A landscape with many valleys, sampled at points; each row gives a point and its height.
From any point a ball takes the steepest step (drop divided by distance) to one of its 2 nearest points. It stops when none of these is lower. Distance is the straight distance between rows; heights are no part of it.
k609 h=57.4: [156  98 144 137 127 116 155  91 100  90 155 114  74 103 167  95  96 130
 153 136 163  83 140  89 141 125 140 166 174 110 133 141 146  78  62 185
  93 149  82 172 166 130 138 168]
k558 h=30.0: [172 137 123 139 118 121 170 144 124  91 145 102  75 132 192  95 137 140
  77 111 108  82 160  99 112 100  43 147 170 137 126  75 129 135 158 176
  54 171 140 130  89 107 108 193]
k474 h=69.7: [173  96  99 111  97 168 119 131 159 160 102 113 126 105  85 178 109 141
  96 136  63 160 148 123 170 151 145 154  86 153 112 129 159 104 134  23
 167 105 124  92 105 145 110 110]
k114 h=69.1: [142 139  86 129 175 150 143 155 156 108 129 101 125 105 135 123 108 111
 123 146 158 158 108 132  99  78 145 157 138  88 107 147 139 110 127 124
 117 129 122 135 153 162 113 149]
k787 h=64.7: [138 121 130 158 108  95 115 126 173 171 100 146 179 179  59 173 105 120
 109 145  96 166 116 144 119 143 103 107 103 150 141 174 113 127 111  51
 198 107 117  84 134 145 112  86]
k828 h=68.2: [ 74  71 176 175 137 148 164 184 174 146  93 158 145 158  91 159 127  99
 151 125 147  98 123 171 155 188 164  73 116 109 100  84 129 125 108 113
 163 106 124 139 153 103 103 129]
k955 h=42.8: [183 120 185 164 151 118 158 111 148  88 102  99 163 144 163 142 146 132
  56 167 171  92  78 145 138 147 160 113 132 151  73 182 133  95 162 132
 141 135 156 124 177 161 144 136]
k936 h=44.9: [109 148 201 146 177  84 148 131 164  93 161 105 120 171 132 148 110 129
 155  74 111 110 137 143 163 135 162 131 164 147 147 128 112 149 128  79
  95 129 113 100 144 220 163 129]
k5 h=62.3: [124 141 136 123 131 186 154 112 109  92 116 138 152 124 162  96 150 120
 114 142 153 103 101 127 156 140 119 142 148 109  87 141  97 118 166 203
 139 125 169 119 149 100 149 150]
k921 h=28.6: [112 127 177 146 135 127 163 143 143  68 145 130  88 166 163 153 153 178
 107  69 125  89 122 142 165 172 153  98 140 172  96  92 153 114 141 152
 129 114 101  85 169 174 126 138]
k555 h=58.6: [162 146  75 126 103 121 113 120 142 160 152 138 137 120 152 183 145 154
 156  93 126 162 130  72 144  83  96 179 124 109 230 134 161 112 128 110
 154 135 138  96  86 145 115 118]
k639 h=71.8: [146 104 116 107  92 147 115  92 147 190  92 106 119  69  61 135  83 129
  91 156  72 133 174 153 167 150 152 139 111 167  87 118 139 120 111  42
 128 122 122  96 120 137 138  99]
k375 h=43.2: [147 153  69  96 116 152 123 141 122 125  78 124 114 107  88 115 104 138
 119 148 126 140 112 131  56 119 112  47  76 130  97 159 139 151 121 147
 148  89 138 111 131  85  95 127]
k284 h=31.2: [ 79 144 159  90 147 129 116 106 116  91 157  93  70 141  89  75 120 127
 149  89  96 134 182 120 156 170 151 144 106 159 124  96  73 163 141 119
 104 113 124 131 160 142 153 133]
k577 h=64.9: [147 144  63 110 111 126  93 133 104 147 125 166 118 131 148 134 194 141
 131 139 170 157 119  82  73 132  62 158 113 105 157 137 130 111 108 178
 189 130 138 139 159  91  54 125]
k15 h=81.1: [124 163 110 148 133 105 114 110 147 157 142 135 184  91 131 153 115 117
 116 130  90 117 126 161 160  67 137 121 165 133 130 145 171 135 135  40
 103 155 113  74 123 212 156  94]
k429 h=53.2: [ 84 138 141 139 112  81 123 127 147 171 145 130 115 205  77 111  91 115
 140 113  59 155 153 143 101 145  69 121 111 171 139  97  70 177 120  89
  95 116 107 103 109 115 127 123]
k450 h=82.5: [149 164 110 173  96 126 130  89 146 143 135 150 181 137 134 129  84 113
 129 136  80  98 135 109 181  78  86 153 192 119 161 137 133 128 137  71
  95 164 114  60 105 168 165 132]
k938 h=38.6: [122 184  66 117  72 126  98 103  99 132 122 160 155 116  96  98  81 138
 151 134  76 135 127 118 104 105  99  78  98 140 150 168 141 161 126 115
 135 116 116  73 109 119 123 108]
k847 h=66.8: [151 147 111 166 127 128 140 128 181 159  92 160 148 155 123 187 115 102
 181 131 187 111 118  84 118  86  98 156 165  93 172 174 116 144  78 152
 121 148 167 117 104 122 106 162]
k939 h=50.7: [119 134 138 139 140 154 130 146 111  74 162 118 135 176 131  83 137 114
  94 133  96 155  86 135 115 146 121 134  84 156  80 118 101 131 217 157
 151 102 118 144 157 105 122 148]
k244 h=60.1: [162  86 127 148 117 146 143 116 107  88 167 140 116 121 161 111 112  95
 139 184 165 107  86 111 139 131 138 169 148 103 114 128 153  53 115 179
 125 132  72 189 141  85 120 166]
k84 h=70.3: [ 62 157 126 112 113 101 122 143 103 125 146 167 130 187 174 148 163 164
 128  79 115 150 129 139 108 139  89  95 121 153 146 104 104 141 114 153
 145 122 103  68 143 167 107 103]
k735 h=60.6: [128 108 118 128  96 114  65  94  85 155 143 138 152 134  66 101  62 101
 157 172  62 170 125 135 134 145 131 129  91 140 141 135 123 131 143  81
 135 109  95 175  95  80 142 115]
k338 h=26.4: [ 94 132 160 115 122 103  58 114  64 126 167 138 182 157 139 125 141 121
 163 107  91 187 122 122 141 124 128 138 101 137 193 117 120 133 171 113
 147 135 130 164  89 122 153 105]
k458 h=51.1: [137 119 137 113 120  91  97  95  48  85 166 106  88 103 186  80 136 170
 112 107 120 117 156 107 116 135 128 130 142 155 155 102 151 110 139 175
  87 149 111 171 146 125 147 139]
k223 h=57.9: [109 121 103 119  94 146 153 147 158 158 108 151 125 143 105 192 133 155
 139  91 127 158 152 113 124 153 120 118 101 114 160 131 116 122  68 116
 191 103 146  73 121 144  94 112]
k310 h=83.9: [177 119 173 173 124  18  98 110 119 158 117 112 166 136 135 167 120 139
  97 165 142  90 115 156 112 118 132  68 148 177 157 173 177 131 115  85
 109 161 112 162 107 160 156  96]
k387 h=40.6: [ 95 140 102  79 183 161 118 181 121  89 169  90 109  93 146 108 163 133
 143  94 127 182 121 128 110  84 172 154  99  97 134  95 145 155 180 121
  96 137 145 160 114 149 142 132]
k38 h=18.7: [148 123 147 134 136  90  71 132 101 136 137 117 190 139 129 160 148 135
 107 150 112 156  97 150 138 122 150  98 104 143 155 139 166 116 180  77
 146 134 135 162  91 133 142  90]
k535 h=61.6: [133 115 145 148 100  94 130 106 155 200 110 138 136 165  69 194  85 129
 150 122 124 159 156 112 124 148 120 146 116 140 187 165 105 132  39  84
 165 115 121 101 127 145 111 114]
k190 h=54.1: [150 112 149 127 113 110 124  71  58  70 173 110 102 105 165  45 101 137
 144 146 116  87 132 105 151 147 167 138 153 138 133 142 131  95 130 179
  90 141 112 167 165 106 174 149]
k94 h=82.4: [145 147 121 163 143  56 114 128 169 182 106 123 157  97 124 173 113 140
  98 146 134  87 129 176 131  80 122  79 163 152 145 142 185 139 107  54
  96 159 106 105 113 182 155  80]
k773 h=77.4: [111 119 195 156 158 149 164 170 174 112 114 124 132 163  85 164  77 107
 194  88 110 106 100 143 169 133 207  70 119 129 131 120 143 169 136 101
 107  99 130 126 101 132 150 142]
k891 h=62.6: [118  86 162 149 146 121 126 144 114 106 147 138 109 124 138 120 127  86
 175 164 199 102 108 116  95 125 161 139 137  93 124 137 137 119  80 185
 114 140 106 231 134  90 108 153]
k417 h=34.4: [139 152 133 177 135 132 166  97 120  59 180 114 129 123 166  85  86 112
 126 130  72  88  94 118 145 102 161 144 158 145  86 148 143 119 164 109
  73 133  78  89 186 190 149 160]
k497 h=31.8: [174 139 101 157 159 106 121 175 174 136  95 147 175 141 141 199 192 153
  96 130 180 127  88 144 101 116 117  95 120 117 156 168 179 106 134 109
 166 134 147 101 125 153  80  96]
k893 h=23.1: [ 46 128 150  98 142 143 128 120 145 119 147 129 103 154  98 113 145 140
 149  63  91 170 175 134 164 164 138 166 115 142 123 102  65 139 115  96
 150 117 123  84 159 181 134 102]
k161 h=39.3: [124  97 197 165 139 148 147 118 162 138 135 141 191 148 158 151 159  90
 136 151 161  80  88 149 225 124 155 151 185  93 133 143 136  81 140 117
 120 169 125 135 101 125 174 135]
k164 h=67.5: [161 122  81 105 111 129 115 144 176 156  98 120 153 108  80 179 145 156
  76 132 108 161 130 137 124 132 120 122  89 135 121 162 150 100 135  39
 198 110 134  75 137 161 108  79]
k47 h=43.9: [117 119 139  92 164 137 121 173 119 113 152  89 105 146 140 120 195 142
 119  93 144 194 129 121  95 128 135 171  93 108 160  94  98 142 180 129
 134 130 158 159 122 125 134 131]
k684 h=33.2: [121 108 121 106 124 169  89 124 135 135 132 162 181  97 140 152 173 131
 105 145 120 158 135 133 198 150 140 172 137 104 109 122 123  71 169  99
 211 132 145 136 104 127 122  96]
k167 h=68.8: [129 146 120 179 135 116 152 113 158 149 115 142 149 131 138 111  97  82
 168 153 171  91 127 119 128  58  93 154 212  82 151 160 114 130  91 148
  75 174 118 143 118 126 156 163]
k225 h=48.2: [158  98 188 136 125 131 112 108  91 112 130 116 178 126 192 121 190 109
 102 169 180  77  93 120 177 131 160 139 152 125 136 140 136 102 191 161
 104 169 183 183 102  83 176 144]
k216 h=19.7: [ 85 143 153 135 123 132 165 115 120  71 162 146  93 153 197  95 148 157
 101 101 132  68 103 138 170 140 109 109 165 152  75 104 129  96 139 183
  97 139  81  80 180 157 140 139]
k386 h=64.8: [113 101 150 124 151 175 123 165 110 109 131 137 123 113 129 131 141  95
 198 142 177 126 108 125 135 122 175 129 119  82 139  98 132 143 126 181
 111 127 149 217  87  64 121 156]
k637 h=52.7: [ 88 138 186  90 121 148 155 124 122 118  98 129 106 132 145 144 166 178
 133  61 139  96 162 129 158 185 143  93 137 148 133  91 109 168 103 168
 128 123 171  87 130 136 135 118]
k853 h=80.0: [102 159  88 143 122 106 114 103 100 123 160 161 165  80 152 128 100 120
 155 138  90 116 111 150 148  71 156 111 153 132 102 166 184 105 115  75
 111 140  63  90 143 218 139  93]
k944 h=65.4: [133  90 114 107 121 119  90 128 108 164 144 147 123  67  93 132  90 109
 152 174 133 132 124 163 130 135 190 110 106 117 102 106 177  90  92 112
 142 104  85 197 108  97 119 102]
k370 h=63.4: [131 162  70 161 156 165 119 153 166 129 106 143 155 123 118  97 153  91
 116 178 154 115 103 137 100  81  57 135 146  91 107 122 117 129 179 157
 109 132 148 128 106  79 108 136]
k342 h=42.2: [145 125 173 108 126  81 127 132 119 153  85 107 121 130 120 158 174 163
  80 118 141 121 153 156  93 160 119  78 116 170 140 135 122 175 120 116
 128 140 173 121 120 132 143 100]
k568 h=50.6: [151 116 117  97 127 179 143 114 111  97 123 113 122  83 143 142 127 153
  97 132  98 125 116 134 169 151 178 120  99 140  73 123 165  99 158 112
 145 108 140 102 141 140 129 129]
k16 h=79.7: [132 130 179 163 145 172 153 152 165 121  87 122 170 155  79 127  63  71
 180 138 133 116  84 147 144 110 191  82 121 110 101 171 107 171 159 122
 120  98 157 143 102  98 156 155]
k345 h=18.2: [138 116 147 117 110 119 124  91 100 148 127 113  94 124 101 132  61 123
 207 105 124 146 164  77 126 135 159 151 125 119 184 143 116 145  60 144
 116 117 121 168 115 113 142 154]
k121 h=33.7: [ 84 150 119 101 126 111 112 120 112 155 112 131 133 124  92 113  80 129
 161 120 110 148 142 140  99 121 140  80 103 138 135 148 114 179  80 123
 129 110 124 115 126 144 143 103]
k294 h=71.7: [ 76  95 158 129 149 165 157 155 166 102 125 142 101 127  90 117 108 115
 150 113 145 103 139 163 178 182 197  98 125 119  58 107 105 108 105 130
 151  89 113 123 179 134 119 134]
k71 h=38.2: [ 74 157 136  97 143  92  71 119  60 138 116 145 183 107 146  89 167 123
 126 154 179 133 118 164 100 125 142  67 123 123 129 164 114 156 134 173
 130 151 157 162 137 124 150  74]
k523 h=33.8: [137 119 137 105  78 127  81  91  76 168 104 159 135 107 110 163 139 146
 162 132 144 131 150 110 148 162 123 114 113 135 187 124 148 135  86 150
 176 129 150 145  91  84 116 100]
k24 h=52.0: [176 122 173 121 113 121 102  78  53 101 110 112 167 116 153 106 144 128
 109 156 150 112 117 105 138 166 167 119 127 140 139 180 122 125 166 167
 131 144 191 172 134 100 170 141]
k688 h=38.7: [110 119  97 108  92 155  49 112 112 158 154 165 172  91 148 136 165 130
 131 120  98 162 158 103 197 115  91 195 147 112 174 105 128  91 173 100
 182 140 136 133  68 111 123  91]
k20 h=42.7: [ 77 136 107 100 118 130  60 120  80 176 152 137 150 117 119  99 163 117
 135 121 118 179 161 123 140 117  82 187 125 118 176  83  91 134 160 139
 156 147 146 164 104  90 132 109]
k181 h=57.0: [155 170 174  88 118 136 192 136 125 103  89 105 101 122 162 164 158 175
 111  68 127  86 148 115 111 152 116  70 144 140 144 130 121 200 115 162
 116 138 198  74 107 138 135 150]
k136 h=50.3: [189 110 113 106 150 154 143 171 164 147  82  63 102  84 104 152 129 146
  71 145 131 137 138 139 101 119 176  97  83 135 100 123 169 141 146  71
 116 121 167 141 114 124 129 133]
k702 h=56.0: [108 118 127 153 128 110 118 117 153 148 144 114 120 164  66 110  62 106
 137 137  63 151 135 142 121 133 120 141 120 169 112 119 111 138 122  55
  89 116  79 126 135 152 128 130]
k33 h=31.5: [ 69 129 126 103 162 110 154 138 158 146 141 108  73 163  84 115 120 133
 168  70 139 184 172 114  91 136 131 163 109 109 151 127  57 156  70 127
 133 111 128 117 172 162 121 125]
k667 h=58.5: [108 141  92 155 107  75 124 116 151 191 166 123 101 159 132 130 113 130
 111 110  82 140 180 124 131  97  45 203 168 157 161  63 118 131 133 101
  72 163  86 114 107 142 129 142]
k833 h=36.9: [ 91 162 126  92 152 127 123 157 120 126 172 104 118 111 135 117 140 126
 168  72  81 163 143 129 123  87 144 154 119 121 162  91 121 193 171  83
  74 147 149 121  89 158 174 122]
k521 h=72.0: [ 84 176 160 126 119  44 128 128 115 157 149 144 134 181 174 137 137 159
 114  87 135 125 151 154 104 135  73 102 163 169 150 124  87 168 101 126
 102 146 115  61 129 186 134  97]
k163 h=63.2: [133 142  94 117 108 124 132 112 137 153 101 167 119 163 129 175 164 127
 140 124 180 151 128  78  73 145  81 163 116 102 151 172  99 118  59 174
 196 126 154 106 173 124  66 138]
k901 h=85.4: [163 108 200 168 117  57 139  95 119 120 129 113 146 151 137 133  96 138
 101 149 107  64 109 155 146 144 136  70 154 179 132 150 160 131 128  97
  83 139 103 134 121 138 173 118]
k14 h=53.8: [161 128 106 102 119 171 136 105 109 117 128 102 108 104 134 134 114 150
 119 109  84 150 137  99 148 125 141 158 113 122 142 111 148 123 143 101
 119 125 137 107 113 138 142 145]
k185 h=77.3: [ 86 115 101  90 106 135 113  95  68 121 165 160 104  62 135  74  90 121
 172 149  92 105 134 148 150 132 177 106 114 144  71 123 154 107 103 129
 105 102  60 129 148 130 142 110]
k479 h=25.3: [142 124 122 167 150 115 121 145 158 150 100 151 164 116 139 179 163 126
 129 154 188 103 104 153 147 109 134 108 165 108 138 145 164 103 116 125
 130 151 137 132 110 133 116 114]
k421 h=36.3: [157 133 141 105 108 133 112 115 123 159  80 118 142  89 139 150 189 172
  42 140 133  87 155 158 150 166 100  82 131 172 129  97 152 144 160 125
 133 138 190  89  92  95 143  94]
k242 h=27.7: [125 161 165 155 126  89 170 101 122  70 155 132 123 149 179  93 109 145
  89 117 101  60 102 158 139 127 125  69 164 174  78 148 142 140 155 132
  84 133  94  71 178 181 168 130]
k519 h=47.5: [181  92 174 176 150 132 158 137 182 110 106  67 140 132 135 109 107 105
  44 199 142  87 103 156 136 132 173 139 117 146  64 136 124  94 181  85
 103 126 146 133 129 125 152 127]
k235 h=58.7: [150 110 130 165 109  91  86  97 110 164 146 103 137 163  79  92  78  99
 115 174  71 160 144 124 113 133  91 168 124 162 156 115 105 138 155  79
  99 140 102 173 116  89 147 132]
k232 h=73.7: [125 125 115  87 118 124 112  85 125 196  90  92 103  50  98 108 114 152
  79 158 129 108 189 168 143 151 145 121 135 153  87 119 134 130  92 104
 117 139 141 109 154 142 162  80]
k549 h=33.3: [111 134 153 132 104 103  86  86  78 139 107 167 183 137 138 102 163 117
  97 180 165 112 107 155 137 156 110 104 139 132 109 164 108 108 133 162
 177 140 132 121 163 110 129  91]
k318 h=30.6: [170 127 115 112 111 167 117 109 122 164  97 115 134  97 135 125 167 148
  68 151 134  99 171 114 164 143  82 157 149 136 138  91 121 129 159 138
 117 142 182 117  92  83 145 130]
k726 h=64.6: [172 138 104 167  95 113 121 117 131 138 103 172 150 156 119 168 103 117
 179 142 140 104  94  82 106 118  92 105 131 119 172 161 154 143 105 163
 136 119 131 132  91  74  86 154]
k513 h=43.0: [152  99 178 155 136  96 148 136 119  68 141 106  81 170 158 141 136 149
 124 112 141 115 119 104  96 159 134 114 119 156 142 126 142 120 106 174
 125 124  98 171 147 135  99 153]
k829 h=55.4: [157 126 181  98 135 120 110  95  89 111 112  84 152 148 108 101 151 132
 101 140 148 163 119 114 110 187 160 140  92 138 117 187  76 133 154 136
 171 124 173 163 179 133 151 127]
k503 h=60.3: [109 149  87 181 142  68 139 131 164 183 171 140 112 180 144 164 106 120
 142 110 132 159 140 106 101  72  69 188 170 126 188 120 121 121  99 129
 103 152  91 132 113 149 104 146]
k574 h=59.1: [123 128 118  89 102 192 149  91 110  94 132 174 148  79 136  89  92  98
 160 135 121 137 105 128 187 145 156 151 149  86  82 144 105  99 128 181
 163  97 125 124 133 105 154 144]
k166 h=25.4: [171 138 115 132 141 149 145 145 152 148 116  98 100 128 161 124 160 133
  78 127 129 111 165 107 123 105  64 173 159 124 137  81 115 148 158 134
  83 160 164 131  86 111 134 167]
k251 h=46.8: [153 135  51  84 147 133 109 179 147 170  84  88 103  60  80 136 131 135
 106 142 162 156 124 148  50  90 148  84  81 113 118 152 163 142 121 116
 142 114 146 144 125 102 112 108]
k357 h=75.4: [102 102 136  96 122 119 110 101 104 167 130 110  79  62 103  88  93 144
 137 144 114  77 174 156 142 140 170  95 125 156  88 111 151 134  83 117
  86 119 102 147 143 126 160  99]
k198 h=38.3: [131 132 151 151 138 115 130 110 112  97 127 145 193 144 159 137 160 131
  75 164 166 130  71 155 143 149 142 117 137 132  72 173 132  73 155 150
 194 125 127 116 188 162 123 110]
k692 h=56.3: [154 138  69 126 110 129 118 112 132 164 153 115 102 118 142 152 113 147
 125 102  82 159 157  81 152  93  94 207 134 130 181  97 151 112 137  80
 110 147 107 111 107 156 134 144]
k489 h=60.9: [176 125  70 119 108 134 121 135 154 177 120 136 130 129 110 173 149 134
 152 112 163 176 129  65 104 106  99 203 106  85 195 184 122 116 101 123
 192 114 158 110 125 131  89 120]
k927 h=39.5: [140 147 179 159 171 120 149 119 149  86 169 101 157 137 158 120 112 112
 122 121 101 111  97 141 167  96 182 149 155 126 112 137 134 131 178  65
  84 136 116 107 151 216 167 136]
k843 h=64.3: [116 107 179 155 126 171 173 156 156 123  68 145 139 147 117 153 141 127
 140 120 155  74 104 155 155 159 155  60 131 127  82 125 133 152 128 172
 142 110 159 120 125  86 134 149]
k873 h=36.5: [147  88 162 170 137 112 169 143 163  80 139 107  67 151 146 144 118 162
  75 121 121  82 140 135 129 177 140 120 138 178  94  90 159  91 104 130
 107 121  74 118 173 159  97 146]
k800 h=53.6: [109 125 119 153 130 199 145 157 142  90 147 154 148 151 111  85  90  67
 150 157 108 140  69 140 148 117 131 147 111 107  56 111  96 122 194 169
 146  91 114 153 134  63 122 169]
k180 h=48.5: [145 102 158 143 141 136 196 167 184 116  85 111  72 180 111 165 133 130
 138  83 142 117 144 100  89 160 128 103 115 127 126 126  87 158  78 157
 123 110 161 135 141 114  85 184]
k116 h=68.6: [ 89 134 116 135 150 101 130 125 127 145 157 119 100 109 163  96 140 136
 129 119 161 122 155 134 130  90 110 172 190 118 136 101 124 122 104 163
  90 171 107 147 148 161 140 130]
k418 h=64.5: [125 135 136 104 161 175 153 127 110  76 116 113 104 119 163 115 156 139
 151 112 180 126 122  96 119 136 146 148 147  95 124 139 112 140 121 210
 118 141 166 155 148 124 119 169]
k681 h=46.3: [126 114 122 116 104 158  98 101 110 163 120 140 140 145  80  98 118  91
 136 160 105 178 159 105 135 165  86 199 120 111 132 107  64 124 124 129
 173 116 143 156 120  76 119 135]
k147 h=27.2: [147 113 117 103  68 138 114  80 107 174 106 147 103  85 112 155  90 141
 170 129 159 116 171  94 160 153 126 162 145 114 174 123 129 115  39 157
 154 137 131 138 110 109 126 134]
k782 h=49.5: [131 125  90 136 150 179 125 156 146 144 123 137 135 149  85 108 105  69
 167 162 139 193 119 111  96 117 105 195 112  73 123 124  77 123 127 131
 161 106 131 175 122  84  89 164]
k634 h=55.9: [108  97 130 113 101 200 138 121 122 113 143 195 136 110 139 110 136  86
 159 147 126 132 111 133 198 160 131 156 142  74  84  86 108  81 133 175
 185 104 109 152 115  61 120 144]
k464 h=26.5: [105 139 132  89 141 117 135 102 122 155 122  97  90 127  74 102  63 122
 201  89 130 167 174  91  93 119 150 150 111 114 165 172  66 170  53 131
 130 105 134 134 158 155 153 130]
k569 h=67.0: [116 103 103  90 133 167 115 143 112 151 135 146 114  48 113 118 101  93
 188 150 167 129 123 151 147 112 186 129 134  72 114  99 156 110  95 162
 121 114 118 193  89  81 136 130]
k897 h=34.6: [150 121 141 168 136 121 188 160 166  56 150 104  65 145 166  88 108 117
  75 130 100  60 135 125 109 107  79 124 151 147  76  86 138 131 156 159
  37 149  95 129 109 107 104 168]
k603 h=47.3: [122  88 199 140 128  85 109 134  98  87 163 119  71 149 178 123 171 149
 118  98 140  93 150 127 125 161 128 126 134 165 153  61 131 114 122 174
 103 137 100 178 131 107 113 138]
k670 h=65.2: [ 77 134 139 144 158 162 149 151 152 113 128 130 136 135 132  81 157  93
 127 146 148  97 120 155 118  96  91 119 155 104 101  84  88 161 169 177
  59 147 148 151  97  75 140 144]
k963 h=66.9: [ 73 157 131 139 170 133 140 136 150 123 147 122 127 115 124  74 106 101
 153 128 130 112 138 157 123  78 125 128 172 110 110 111 103 166 136 131
  56 143 125 132 131 142 161 136]
k36 h=44.5: [141  94 157 143 127 140 134  99 124 144 151 117 174 102 166  86 158  84
 107 196 154  74  96 156 204 126 144 160 162 114 118 139 126  72 160 131
 100 167 138 158 106  71 190 140]
k601 h=47.4: [ 87 112 186 108 100 147 136 142 108 138  97 150 101 160 124 170 163 163
 166  68 125 118 152 122 143 200 154  67  93 146 162  76 116 178  97 173
 161 107 158 120 100  90 116 123]
k881 h=39.8: [137 179  40  93  89 124 112 137 145 130 146 170 163 135 136 123 169 165
 117 102  94 155 114  92  91  87  41 126 102 134 158 153 144 133 162 115
 167 115 136  31 114 153  94  77]
k689 h=52.4: [140 118 105 139 119 201 132 148 130 128 112 172 141 146 107 107 131  60
 166 177 146 132 107 112 139 137  97 170 132  67 101  97 101 113 146 181
 162  99 134 173 112  33  95 175]
k117 h=66.4: [132 147  37  99 136 169 108 134 115 133 133 141 108  81 154 108 171 153
  95 140 160 158 139 119 112 117  82 179 125  98 113 104 143  89 130 168
 165 135 125 126 156 114  84 128]
k204 h=63.7: [164 151  99  99 123 126 173 145 125  88 127  96  94 123 116 146 120 164
 110  91  73 138 106 118  57 102 130  69  89 141 106 152 154 171 141  74
 108  97 117  62 151 172 129 130]
k359 h=70.0: [102 141  99 133 189 109 127 152 116  90 161 106 114  87 175  83 139 120
 116 146 189 127 123 133  79  69 134 153 154  99 119 141 145 117 125 182
  97 163 110 192 159 159 130 135]
k605 h=62.8: [135 110  88  96  83 134  60 109  73 154 136 150 136  65  79 121  70 118
 181 149  75 153 134 131 146 133 163 103  87 131 150 122 170 133 125 104
 141 105 113 182  63  70 139 109]
k736 h=60.8: [172 146 152 122 122 177 178 132 146 110  48 125 136 120 147 180 149 156
 105 117 161  72 107 118 145 141 146  64 137 126 112 148 153 155 126 168
 140 124 192  81 123 116 134 150]
k962 h=39.2: [161  98 137 164 138 157 174 177 169  68 135  92  53 140 128 110  78 114
 113 126  97  87 127 103 108 107 128 119 111 137 104  79 147 146 145 144
  53 120 104 162  90  87  89 186]
k158 h=78.7: [ 57 137  85  96 114 133  98  99  80 115 170 186 143  65 160  97 104 116
 172 131 101 145 132 148 156 102 169 129 144 116  85 150 148  99 106 112
 131 125  63 119 141 188 138  84]
k704 h=74.4: [ 73 109 179 138 173 141 141 171 153  82 152 131 113 130  94 113 120 107
 155 126 140  82 112 170 161 146 212  66 100 142  84 110 132 145 147 139
 109  96 122 153 139 118 139 121]
k40 h=61.1: [150 147 106  99 147 112 145 126 107  92 124  93 130 126 102 110  80 133
 125 131 116 161  96 129  52 113 166  83  83 139 104 203 141 133 123 104
 141  90 105 120 185 174 132 125]
k311 h=40.2: [ 81  95 161 117 107 112 103 129  96 179 109 166 116 146 130 190 173 131
 177 103 152 151 168 114 129 182 145 128  98 119 178  89 122 136  56 145
 189 127 156 156 134  93  92 107]
k864 h=36.6: [157 156  71 135 127 102  97 147 147 138 124 159 170 146 143 140 188 157
  79 126 142 150  92 121  90 117  57 131 117 132 150 159 151 106 153 117
 179 126 123  73 144 158  77  82]
k753 h=68.7: [ 83 143 139 178 157 110 143 120 176 150 123 136 175 146 112  91  91  64
 159 162 167 110 117 171 128  71  98 136 196 101 107 159  86 126 112 117
  79 155 101 125 143 145 165 124]
k415 h=53.7: [147 101 116 142 127 115 177 163 160 152  77 126  95 154  92 202 129 151
 139  96 152 137 132 113  71 156 138  80  94 126 152 152 139 129  52 120
 170 100 142 110 144 123  76 144]
k729 h=58.4: [168 143 132 104 136 122 143 116  80  81 104 100 143 146 129 123 117 133
 139 123 152 165  91  88  67 131 158 102  95 118 143 216 121 146 125 156
 160 117 157 148 164 136 136 149]
k266 h=61.9: [128 156  66 181 142 111 119 146 176 170 131 150 142 156 135 127 145 109
 124 149 150 129 127 119 101  75  38 164 161 108 153 112 124 119 139 139
 111 151 112 120 110 108  88 133]
k443 h=51.4: [192 114 114 153 154 175 136 174 184 126  91  87 145 119 129 146 132 115
  66 180 156 128  97 140 121 110 171 123  94 112  90 130 164 107 187  81
 128 115 164 134  86 105 117 144]
k659 h=46.9: [110 126 101  96 123 174 126 135 113 115 101 145 116  96 109 117 118 136
 119 142 125 138 113 146 121 150 148  87  97 124  72 120 140 124 124 156
 156  94 132 116 137 101 107 129]
k245 h=50.2: [123 119 151 139 129  31 142 156 146 176 167  90  70 190 104 133 125 132
 110  90  95 162 171 145  55 130  74 134 113 172 160 113  87 183 120  84
  94 129 124 142 111 127 128 120]
k994 h=68.4: [ 73 130  78 103 115 120 138 168 119 107 157 152 109 164 146 161 181 164
 121  63  80 188 123 130  92 130 109 123  77 141 121 101 141 118 139  94
 155 112  95  69 145 174  98 100]
k802 h=25.9: [147 144 118 108 119 128  80 104 115 140 113 140 207  89 124 135 148 135
  90 160 124 139 106 151 166 131 145 102 111 129 118 173 148 105 178  96
 178 133 166 116 105 132 139  70]
k187 h=37.6: [106 143 159  92 104 144 128  73  83 103 123 109  77 132 119  70 106 154
 162  83 105 110 184  91 147 178 130 132 134 140 155 106  87 163 117 176
  99 131 148 125 133 105 155 146]
k372 h=32.5: [144  92 173 151 151 136 148 135 160 139 116 121 168 117 130 171 131 125
 121 151 167 117 113 156 187 136 185 133 152 104 111 137 150  72 115  98
 138 137 130 142 130 161 133 119]
k752 h=43.6: [130 105 105 157 148 136 181 187 186 111 118 114  59 153 124 135 108 124
 120 115 131 113 145 116  72 110 100 114 126 117 107  80 123 134  87 157
  86 133 110 147 121 104  65 180]
k762 h=42.1: [ 97 196  48  99  99 128 104 132 119 143 118 166 144 135 133  92 143 145
 124 126 118 136 133 106  86 103  41  96 112 126 138 120 107 155 147 169
 130 134 136  65 108 109 104 111]
k613 h=62.4: [150 135  92 158 107 127 108 106  92  98 135 172 152 134 153 121 120 114
 167 164 167 115  75 102 118 116 106 129 149 101 145 156 154  90 117 185
 143 131  95 157 128  90  98 150]
k870 h=67.8: [171 128  57 132 159 158 117 150 146 119 132 128 122  90 143 131 142 125
  96 169 184 165 111 126 106 110 124 197 135  86 105 138 147  63 123 136
 167 127 109 152 165 147  78 144]
k61 h=66.2: [103 145 114  79 122 139 162 153 129  98 132 119 115 116 124 160 163 165
 131  68  70 160 126 136 116 121 163 102  93 145 119 128 148 158 135  63
 137 107 123  56 144 208 132 100]
k772 h=32.3: [124 147 152 102 131  86  97 108  77 123 169  96 128 132 130 104 113 139
 159  78  84 165 153 112 116 121 148 151 111 146 187 125 118 165 149  94
 102 140 136 144 116 154 184 118]
k564 h=46.7: [142 112 177 115 138  39 128 162 133 149 142  83  74 148 128 148 161 163
  79  85 120 131 164 167  77 167 103 115 116 188 143 106 118 162 123  82
 110 141 137 133 125 148 135 103]
k28 h=47.6: [116 130 126 125 149 160 129 155 132  99 151 130 145 193 140 129 176 130
  96 108 100 185 114 118 119 139  83 188 115 122 124 102  83 109 185 128
 165 114 130 110 152 147 114 143]

Two balls start at each pair of points below. Name the first point that both come to, or write none.
k116 / k114: k692
k753 / k359: k963
k16 / k294: k843
k158 / k605: k166
k84 / k223: none
k535 / k735: k166

For each start below, name the point where the ball stops.
k773: k345
k15: k166
k235: k166

Call two points neighbours if one is among the 2 nearest of the other. Go from one point of each pair to the other, from neighbour to neighbour, staying as low as possible. Name the highest point that can't be avoided.
k216 / k38: k386
k549 / k375: k443
k345 / k479: k762
k893 / k345: k33
k216 / k166: k569
